Each scene shows the same named points in several views. A view is turned or mirrored, shifted and resized as a whole, has a little noise and may leave points out.

Scene 1
View 1
boze: [ 9 22 -9 -5 12 24  2 -6 23  4  6 -5 -6 12 17 15 -2  2 24 11 15]
mufog: [  6   8  14  -4  11   8  31 -32   6  -8  -2  30  -5 -10   1 -18  19   5
  32 -14 -21]
malas: [  2  19 -14  -7  -5  24  22 -25  21   1   6  -1  -9  -4   8   6   6   9
  33   1  -3]
gapa: [  1  22  -9   0  15  14  27 -26  16   3  17  24 -15 -23  22 -17  10  -3
   2 -13  16]
dufen: [  0  16  -5  -7  29  22   0 -10  35  -9  19   4 -28  20   8  14  -8  -8
   4   5  25]
Pafo: [ -3  15   6  -8  29  21   6 -19  16 -18   7  26 -30  12  23   8   5  -8
  13  -3  11]
disuz: [-12  10   1 -17   1  24  24 -43  30 -23  14  15 -27  11  -4  14  16   4
  34  -3 -17]
Dun: [ -6  15  -1 -13   6  14  27 -38  39 -10  28  13 -18   1  -9   2  12   0
  15  -7  -2]
far: [ -2  29 -15 -12   5  39  -6  -9  28  -5   9  -5 -14  26  31  41   1   3
  32  21  18]
sufuf: [ -5  23  -4  -5  16  19  26 -31  12  -6  15  35 -18 -18  33  -8  19  -3
   7 -11  11]
rir: [ 17  15   5   4  12   5  27 -17   3  11  -3  21   9 -20   9 -27  11   6
  24 -12  -5]
Vope: [  6  29 -15  -2  11  18  15 -13  31  14  25   4  -1  -9  22   0   5  -3
   2   2  29]
fugel: [  4  18 -12  -2   4  19  24 -25  10   1   2  13 -13 -18  19 -10   8   6
  22  -6   2]
Bov: [ -2   8  -9  -6  17  22  17 -25  16 -13   2  11 -34  -2   7  -3  -2   0
  17  -6   5]
Vazan: [ -2  17  -5  -8   9  19  23 -29  21  -7  12  17 -18  -4  11  -1  11   1
  19  -6   2]
Bedam: [  9  17   6   1  16   8  25 -22  12   4   9  24   1 -15  12 -20  13   1
  15 -11   2]
tepeb: [ -4  12 -19  -7   8  22  23 -29  26  -9  12   2 -33  -8   4  -3  -4   1
  12  -6  10]
View 2
malas: [ -2  -7   0   8  -1 -15   9   8  15 -11 -15   9  -1  19  -1  19 -19 -19
  -4 -28 -16]
Vazan: [  3 -19  -3  -3 -11  -7  12  10  30  -1 -15   5   5   9   3  11 -18 -16
   2 -34  -2]
dufen: [-17 -38  -8  25  -5 -11  16  -2  46   1  -6  10   8  15  -9   0 -29 -56
  11 -47  13]
Pafo: [  2 -40 -11   9  -8  -2   3   0  46  -1 -19   5   9  10   4 -12 -14 -28
  14 -50  14]
disuz: [ -8 -13 -14  -7  10 -29  13   7  37  -7 -13  -6  14   4  13  15 -13  -8
  21 -15   0]
boze: [-11 -24  -2  24   3 -13   5  -7  24 -13 -18  15  -2  29 -11   2 -21 -44
  -7 -48 -12]
sufuf: [ 14 -36   3 -17 -30  12   7  11  30  11 -15   9   3   3   4   6 -13  -9
   5 -47  -3]
gapa: [ 13 -25   7  -9 -35  14  15  18  29  12 -13  10  -1   6  -3  13 -24 -19
  -7 -46   2]
fugel: [ 15 -12   2   2 -18   3   5  14  18  -3 -17  12  -3  15   3  11 -18 -13
  -6 -39  -9]
rir: [ 23  -1   8  -7 -22   8  11  17  24 -14 -35   2  -3  20  -2   8 -14  -3
 -39 -47   3]
Bedam: [ 15 -15   5 -12 -23   6  16  14  32  -5 -27   1   3  14  -3   8 -17 -11
 -24 -46   5]
Bov: [  9 -15  -7  18 -10  -3   6  15  34  -2 -11  10   4   8   9   4 -23 -23
  10 -34  12]
mufog: [ 20   0  -1 -16 -10  -4  12  17  35 -14 -35  -7   9  10  11   7  -8  11
 -18 -33  10]
Vope: [ -9 -32   8   1 -25   3  19   4  23   6  -9  15  -3  20 -20  17 -30 -45
 -14 -51 -13]
far: [-24 -40 -10  24  16 -25  -4 -21  20 -11 -12  19  -1  29  -8  -3 -16 -49
  19 -45 -28]
View 3
sufuf: [ 22  -5   3  14 -29  -8   7 -18  27   7  16  -3  11   2   8 -13  -5  -1
 -16  -8  -6]
malas: [  3 -12  -3   4 -21 -12   1   9  10  10  13   4   7   7  -1  -1  11  -4
  -9   3  -7]
dufen: [  1  -9  -3  -7 -18   5  -6  -4  22  10  25  -6  -2 -12  -2 -12 -16 -16
  -7  -3 -19]
Vope: [  3   1  -3  10 -28   0  -1 -11  17   7   2   9   1  -4   4  -7  -6 -22
  -6   5 -15]
Bov: [ 10 -13  -4  -7 -22  -6   7  -3  20  14  21 -13   4   2  -4 -11   0  -2
  -8  -4  -5]
Vazan: [ 14 -10  -1   3 -22  -9   2  -3  19  11  18  -1   6   2   1  -5   3  -1
 -12  -7  -8]
fugel: [ 12  -8  -3  11 -27 -12  10  -4  17  11  10  -3   9   7   1  -9   6  -3
  -9  -1   0]
Dun: [ 20  -7  -1  -9 -18  -4  -7  -3  18  11  17   7   0   2  -1   7   7  -1
 -14 -14 -16]
rir: [ 20  -3  -7  27 -31 -19   6   2  22  14   4  -6   1   0  -7   0   8  -7
  -3  -8  14]
Pafo: [  9 -14   0   4 -21  -3  -1  -5  26  10  33 -13   4 -10   1 -16 -14  -4
 -12  -8 -11]
tepeb: [  9  -9  -4 -14 -21  -3   7  -8  17  13  13  -5   3   7  -2  -8   4  -5
  -8  -2 -11]
boze: [ -9 -12  -5   8 -21  -4  -4  12  13   9  17   0   4  -7  -1  -9  -6 -16
  -4   8 -12]
far: [-21 -19   0   3 -17  -1  -8  16   8   3  30   6  12  -6   9 -16 -10 -11
 -14  15 -25]
gapa: [ 21   0  -1  11 -30  -6   9 -20  24   9   5  -2   5   3   3 -10  -2  -8
 -10  -6  -4]
disuz: [ 15 -19   1 -10 -15  -9  -5   9  16  11  32   3   8   4   1   3  10  12
 -19 -14 -16]
Bedam: [ 22  -2  -4  21 -29 -13   2  -5  25  13   9  -4   1  -2  -3  -3   2  -6
  -7 -11   5]
mufog: [ 28 -10  -3  17 -25 -20   3   6  24  15  19  -8   4   1  -6   3  11   8
 -10 -19   9]
View 4
Dun: [-19  22  14 -15 -17 -14  -1   7 -17   8  36  -4  34  -5  -3 -17   5  36
  24 -16  15]
rir: [-13  -8   4 -20  -4  19   6   7  -7  -4   4  19  13   0  25   1 -25  35
   7 -18  10]
mufog: [  1  15   8 -24 -24  16  -5  10 -14   4  14  19  23  -8  17   4 -18  43
   3 -13  16]
Vazan: [-20  16  10 -17 -11  -8  -2   6 -15  -2  23   1  24  -8   5 -14 -11  26
  15 -12  28]
disuz: [ -6  42  25 -24 -26 -15  -9  10 -17   4  35   0  33 -14  -7  -6   2  33
  20  -2  32]
boze: [-38  13  17 -14  13 -23   4   3  -5 -19  12  -3  13  -7  -4   9  -4   0
  23  -6  20]
fugel: [-24   6  11 -21  -2   1   2   5  -8  -7  17   6  15  -3  15 -17 -24  25
  14 -10  34]
tepeb: [-32  14  11 -12  -3 -17  -5   1 -13  10  35   1  23  -2  16 -24  -3  17
  23  -5  37]
malas: [-23  17  27 -26   0  -9   4   9  -1 -10  22   5  18   0   4  -6 -10  25
  28  -2  27]
sufuf: [-23   6  -6 -12 -15   0  -1   3 -25  -8  16  -5  25 -12   5 -31 -30  26
   0 -22  34]
far: [-41  31  27 -17  13 -40   2   5  -7 -34  14 -17  14 -18 -25   7  -5  -9
  26   2  35]
gapa: [-30  -4  -6  -8  -5   0   2   1 -20  -1  19  -2  22  -3  14 -33 -24  26
   9 -24  26]
Vope: [-46  -3   2  -7  11 -17   9   1 -12 -12  19 -11  20   1   2 -19 -10  11
  21 -22  15]
View 5
fugel: [  2   3  14  11   8 -10   5   0   2   0   0   6  15  -8  -6 -13  -8  13
  10  12  -6]
gapa: [ -8  -2   9   3   3 -18   4   6  -2  -4  -2   7   8 -17  -1   2 -11   7
  10   5  -9]
Vazan: [  3   1  14  10   1  -5  -1  12  -4   3   2   8  10  -8 -11  -8  -9  16
  12  12  -1]
mufog: [ 16  -7  10  14  12 -13  -1  21   3  -6   3   1   4  -3 -11 -17  -3  16
 -10  17   2]
Bov: [ 13   4  15   3  -4  -3  -8  11  -2  -4   5   6  15 -11  -7  -7  -9  11
  24  16  -2]
dufen: [  8  -4  22  -1 -14   4 -15  12 -16   4   8  21  26 -13 -15   6 -18   5
  35   0   4]
Vope: [-14  -5  18   4  -3 -13   4  -1 -12   7  -2  18  27  -8  -8   1 -14   6
  19  -7  -5]
boze: [  8  -4  28  10   0   2  -3  -3 -10   7   6  19  37  -3 -20 -10 -14   9
  25   2   3]
Pafo: [ 14  -3  18   7   1   3 -12  10  -7  -5  10  15   9 -23 -18   7 -16   9
  22  10   5]
rir: [ 10 -10  12   9  18 -24   6   4   3  -7  -1   3  20  -2  -5 -17  -4   5
 -10   7  -2]
tepeb: [  1   8  12   1 -11  -4  -5  13  -4   4   1   5  16  -6  -2  -9  -8  13
  27  14  -6]
far: [  4   4  34  18  -2  18  -3  -8 -14  17  12  26  34  -9 -30  -6 -18  19
  38   5   6]
Bedam: [  4 -10  11   8  11 -19   2   9  -2  -5   0   7  13  -8  -7  -8  -8   7
  -3   5  -2]
Dun: [ -3  -2  11   8 -13  -3  -5  30 -12  11   2  10   7  -1 -10  -9  -6  20
  12   9   1]

In a view up to two points have been moved. Name them for each view, in the order of its rows, or write none.
view 1 -> none
view 2 -> none
view 3 -> dufen
view 4 -> Vope
view 5 -> none
